Each row is a point on a landscape with many valleys, with its height.
From any point a ball takes the steepest step (drop divided by distance) to one of its 2 nearest points. It stops when none of these is lower. Distance is the straight distance between rows; heights are no part of it.
q_362: [-14   8 -29   0  11   0 -28   5   8  28  37 -22  30   5  29  34 -48  11
  13 -31 -28]  height 504
q_660: [ -6   5  28  -1  16  25  15  42  48   7  11  30  23 -19 -16  36 -28  18
  57 -64 -17]  height 537
q_53: [-19  -4 -21 -16 -26  36  39  31   4  17 -29   4  33  21 -16  17  29 -31
   2 -14  24]  height 286
q_919: [ -8 -30  35   6 -20  -5  -1  35  52  -5  17   4   5 -33 -26  28 -11 -17
  31 -19  16]  height 453
q_493: [  5  29  13 -22  37  22  18  -8   7 -20  -7  40  47   5  15  12  -3   5
  35 -33 -12]  height 422
q_387: [  1  16   9 -23   6  58  53  55  -7  13 -34  21 -17   1 -35 -32  36  35
   8 -47   6]  height 548
q_615: [  9  35  54  44  40  -6 -47 -21 -27   8  21  19 -23  11  20   2 -18  41
  -1 -39 -31]  height 472
q_844: [ 30   5  55  25  20 -36 -40 -20 -29 -24  18  -6 -62 -10  -8 -39   4  32
 -20   2 -40]  height 354
q_380: [  5   0  -1 -68 -37 -20  26 -45  16 -27 -15  -3   6 -10  -5   2  18 -39
 -45  52  23]  height 299
q_131: [ -4 -38   2  -5 -18  10   9  34  54  -1  15   6  38 -41  -6  41 -26 -22
  47 -15   9]  height 482
q_886: [  5 -12 -19 -77 -31 -28  20 -65   8 -31   4   9  20 -24  25  29   8 -39
 -23  44  25]  height 359
q_472: [ -1 -12  37   9 -12   5   8  27  19 -15 -17  -2 -16 -15 -31 -16  26 -10
   5  16  37]  height 390
q_700: [  7 -23  16  63  -7  -8 -50  21   8  21  34 -32 -34  -3   3   3 -20  29
  15   3   3]  height 193
q_12: [  1 -28   4  34   6  57  24  83  19  29 -18  20  -8 -28 -18   1 -12  20
  54 -47   7]  height 389
q_419: [-16   4 -44  18 -18  11  -4 -15 -41  21 -36 -21 -21  21  12 -32  20  -9
 -41  54  39]  height 288
q_140: [ -1 -18 -61 -56  -9  -3  32 -12  12 -11   0 -29   5 -20  17 -41  -1 -24
 -16  50  16]  height 755
q_745: [-23 -17 -46  -5 -33 -21  -8 -31 -18  12 -20 -26 -33  22   8 -14  10 -36
 -32  58  30]  height 357
q_515: [ 11   5  24 -19  -8  19  22  -9  26 -30 -20  24  35  -4 -11  16  29 -29
  10  31  38]  height 446
q_739: [-32  31 -19 -29 -16  -4  15 -14 -32  19 -34 -21  -5  28 -21 -27  23  -9
 -68  -2  -2]  height 231
q_415: [ 60 -49 -56 -17 -12 -74 -18 -70  -5 -37  34 -23 -60  16  18 -19 -26  -4
 -12  79 -45]  height 706
q_188: [ 17  41  40  -7  58  11  -2 -24  -9 -33  -5  39  20   1  20 -20   2  20
  20 -17 -17]  height 351
q_923: [ 32   4   5 -11  22 -28  -5 -55 -19 -42 -17  -7 -19   2  11 -29   8  -2
 -24  69 -12]  height 605
q_593: [-19  -7 -46  18   7  33   1  20 -24  18 -16  -8  24  14  25  -7   9  -4
  10   7  27]  height 276
q_578: [  8   5  -9 -30 -24  57  50  16  26  -8 -51   0  20   5  -9 -21  34 -25
 -13  59  46]  height 369
q_298: [ -7 -20 -14  43 -23  54  29  61  18  29 -25  35  45   7 -26  51  10 -21
  49 -38  17]  height 194
q_406: [ 37   4  38  28  16 -47 -40 -60 -45 -24   9  -7 -54  12   5 -29  -6  17
 -32  28 -69]  height 435
q_504: [  2 -26   5  25 -17 -43 -36 -24  -3  -7  20 -25 -32   4   0   7 -12 -12
 -13  40   5]  height 34
q_181: [ -9   7 -11 -38  19  28  50  58  10  12  -9  13   2 -11 -31 -28   9  27
  14 -61 -12]  height 513
q_111: [  8   6 -52 -61  16 -19  29 -14  -4  -7   7 -22   9 -10   7 -54  -2  -5
 -33  22 -14]  height 732
q_526: [-19  15 -35 -28  -9  20  29  17 -18  20 -23 -21  -1  15  -8 -42  23   1
 -34 -10  10]  height 291
q_986: [-14 -13  13   9 -22 -39 -25 -14  22  -8  21 -13  -3  -3  -1  34 -11 -23
  -2  11  16]  height 122
q_882: [  0  33  31   6 -19 -17  -4 -53 -30 -18 -44   0 -26  16 -23 -10  21 -19
 -62  62   7]  height 456
q_960: [ -6  -3 -49   5  17  27  15  49 -25  28   4 -22  -9 -12  13 -67   7  26
  -1 -21   2]  height 376
q_418: [ 11  -5  26 -14   3  33  34  12  29 -23 -19  36  44  -5 -14  18  20 -25
  39   0  27]  height 473
q_471: [  3  -5 -18 -12  -5 -58 -39 -72  -3 -10  43  -8  -2   7  39  35 -40 -12
 -13  17 -39]  height 625
q_536: [ -9 -30  26  17 -22  12   9  54  39   2  -4   6  -6 -24 -36   3   8 -11
  33 -21  30]  height 426
q_832: [ -9  30  30 -18 -12  34  40  39  -1   1 -37  10  -9  14 -45 -25  51  10
 -20 -28  19]  height 578
q_772: [  2 -50 -30 -12  -8  17  11  41  47   4  16  -9  27 -45   8  10 -31 -23
  50  -3   6]  height 509
q_654: [ 53 -15  -7   5  35 -39 -22 -56 -14 -42  17 -11 -27   5  28 -36 -14  14
  -4  62 -38]  height 648
q_59: [-26  35  20  47   1 -12 -45   0  -9  34  28   1  12  20   2  48 -25  17
 -11 -41 -14]  height 256
q_737: [ 15 -21  28  50   4 -30 -47  -7  -3  -7  26 -17 -35   4   1   4  -6  19
   5  29   2]  height 121
q_356: [ 10   6   0 -17  -1  24  22 -16   7 -28 -33   6  23  -2   6  -8  25 -17
 -13  61  45]  height 411
q_984: [-11  -7 -25 -25 -48  52  50  13  23  11 -37   7  40  17 -15  14  37 -45
  -6  36  47]  height 332
q_98: [-21  35  22  35   0 -35 -44 -37 -22  13  12   1   7  25   8  40 -16   0
 -17 -23 -16]  height 172
q_627: [  6   2  56  24  -8 -12 -18  12  -9 -16  -8  -2 -44 -14 -34 -27  27  14
 -17   9  19]  height 345
q_437: [-20 -33 -59  -5 -37 -42 -17 -38 -14  10  -6 -42 -53  18  12 -22  -3 -25
 -35  62   5]  height 401
q_342: [  7  -5 -17   7   3 -42 -51 -58  12   8  57 -20   6  11  52  58 -54   2
   5  14 -30]  height 587
q_467: [ 64 -29 -34  -6  16 -64 -26 -72  -9 -42  37 -19 -32  14  29 -16 -27  12
   0  64 -50]  height 680
q_819: [-20   4  10  35  -3  20  -9  53  -7  32   4   0  -3   0 -15  22  -1  27
  11 -54   6]  height 388
q_479: [-21  -9 -19  23   0  22  -6  35   2  19  -3   0  27   3   8  22  -8   2
  21 -23  12]  height 331
q_46: [  0  -3  11  53 -18  55  36  72  18  38 -24  55  27  10 -46  57  13  -8
  45 -55   9]  height 139
q_422: [-12   2 -32  -6   1 -15 -31 -29  14  23  44 -21  38   4  48  55 -55   2
   8  -7 -13]  height 543
q_429: [-14   8 -30  19  12   1 -17 -13 -39  10 -21 -13   8  21  24  -5  12  -2
 -16  26  16]  height 197
q_538: [ 12  27  43 -14  36   0   0  -7  -3 -27  -8  22  -2  -3  -7 -25  15  18
   4 -19  -8]  height 287
q_914: [-25  20  16  13   0  26  12  53   0  34   0  15  -5   5 -36  17   8  34
  12 -85  -2]  height 431
q_281: [ -9 -38 -13  40  -9  47   6  78  13  39  -9  -7 -15 -28  -7 -15 -15  10
  41 -33  12]  height 350
q_962: [ -7   3 -22  -5   7  19  15  30 -24  12 -17 -20 -18  -6   0 -49  20  17
 -23  -7   9]  height 334
q_993: [  6  19  33  64  16   1 -57   8 -38  26  27  -5 -36   5  15  11 -14  52
 -10 -34 -18]  height 397
q_138: [-13  30  33 -23 -33  27  47  21  16   2 -33  18   4  22 -58   8  54 -12
 -22  -8  34]  height 598
q_770: [ -5  21  45  46  -9  41  37  64  12  20 -14  67   4   8 -50  47  26  26
  44 -69   8]  height 210
q_35: [ 25   0   4  -3  44 -14 -18 -51  -7 -40   7   8  23   2  43   6  -4  -1
  14  41   0]  height 523
q_698: [-15   4  28 -10 -22 -36 -12 -36  11 -20   5   6  10  -2 -13  27   8 -29
 -17   9  13]  height 179
q_811: [ 12  15  43  31  -2 -18 -24 -28 -31 -22 -24   2 -42   4 -16 -23  28   4
 -34  45  12]  height 402
q_683: [ -8 -37 -13  53 -12  12 -33  38   2  25  15 -27 -19  -9  12  -7 -10  12
  23   8  26]  height 255
q_830: [ -9  34  62   8   1   1   6  19  16  -8   3  45   2   2 -34  21  15  12
  25 -64   1]  height 171
q_708: [-18  24  -7 -16  -5 -31  -5 -33 -46   6 -22 -18 -22  17  -9 -24  10  -5
 -58  11 -25]  height 154
q_896: [ -9  17  24 -42 -15 -34   3 -38   4 -25 -12   0   1   0 -17  -3  12 -28
 -39  15   0]  height 234
q_276: [  1 -27 -72 -44 -16  23  36   6  19   0  -8 -16  22 -19  23 -36  -1 -34
   2  47  32]  height 773
q_843: [-13   6 -38  20  27  19 -11  36 -29  35  18 -19  -4  -1  18 -25 -15  36
   3 -36 -13]  height 423
q_328: [ 17  -2   7 -35  15  31  36  13  30 -23  -5  34  56 -14  13  26   1 -14
  54 -17   3]  height 471
q_483: [-10 -42 -30  32 -18  22  -9  61  10  31   9 -24 -23 -25   7 -36 -11  10
  25 -11  16]  height 304
q_272: [-24  -1 -16 -21  -2  33  34  62  24  33  -1   3  14  -4 -32   5 -11  21
  25 -82 -18]  height 478
q_619: [-24   2 -27 -39 -12  16  41  23   4  17 -14  -7  24  15 -17  -4  15 -20
  -9 -27   8]  height 323
q_719: [-10  33  59 -14  10   0  12   6   7 -18 -12  30   7   7 -28   4  26   4
   4 -37   4]  height 223
q_921: [-12  -4 -12  13 -20  53  45  51   8  24 -33  20  37  17 -28  22  35 -24
  26 -24  23]  height 247
q_108: [ 29  17  15  -7  39  -4  -9 -50 -16 -46 -16  12  12   0  24 -22   7   1
  -5  57   1]  height 565
q_875: [ 12  18  73  17  15 -20 -22  -7 -24 -20   0   6 -57 -10 -28 -31  23  28
 -26 -17 -16]  height 284
q_434: [ 16 -27 -23 -24  16 -13  -3 -23  12 -29  17  -5  25 -17  35   6 -14 -17
  15  33   9]  height 470
q_706: [ 18  32  56  27  51 -21 -45 -48 -26 -18  18  25 -12  12  36 -18 -23  31
  -4 -14 -46]  height 545
q_763: [ 12 -12 -30 -65   0 -15  19 -48  10 -25  11   7  35 -18  41  15  -1 -30
   0  33  10]  height 417
q_37: [ 11 -19 -63 -43   1 -63 -17 -70 -12  -6  41 -27 -16  -2  38   8 -43 -12
 -28  23 -45]  height 668
q_379: [ -2  -6 -38 -44   7 -47   2 -42 -10 -12  15 -25  -7  -2  17 -19 -16 -14
 -36  23 -26]  height 704
q_870: [ 37   0  30  13  14 -64 -45 -82 -25 -29  26   0 -39  17  24 -14 -33   2
 -18  31 -83]  height 507
q_624: [-10  15 -24  14  23   6 -21  26  -5  34  34 -27   8   2  21   7 -39  36
  10 -41 -25]  height 466
q_82: [-13  26  29  61   2   4 -47  18 -11  43  38 -15 -20  -1   7  31 -27  49
   0 -47  -6]  height 333
q_377: [ 13 -42 -38 -23   5   1  11   7  32 -13  29 -11  36 -37  35   8 -30 -17
  36  20   7]  height 511
q_348: [ -7  -1  -1 -20   4  34  37  50  38  22  -1  25  34  -7 -20  35 -18   8
  46 -70 -21]  height 510
q_961: [-27  31   1  14   0 -32 -30 -35 -45  10 -12  -4  -7  27   0   8   4  -4
 -46  -6 -23]  height 41

Where does a ball stop that starts at each point below?
q_377 => q_504
q_619 => q_46
q_914 => q_429
q_415 => q_504
q_131 => q_875
q_356 => q_46
q_467 => q_504
q_706 => q_830
q_138 => q_46
q_328 => q_830
q_483 => q_504
q_615 => q_961
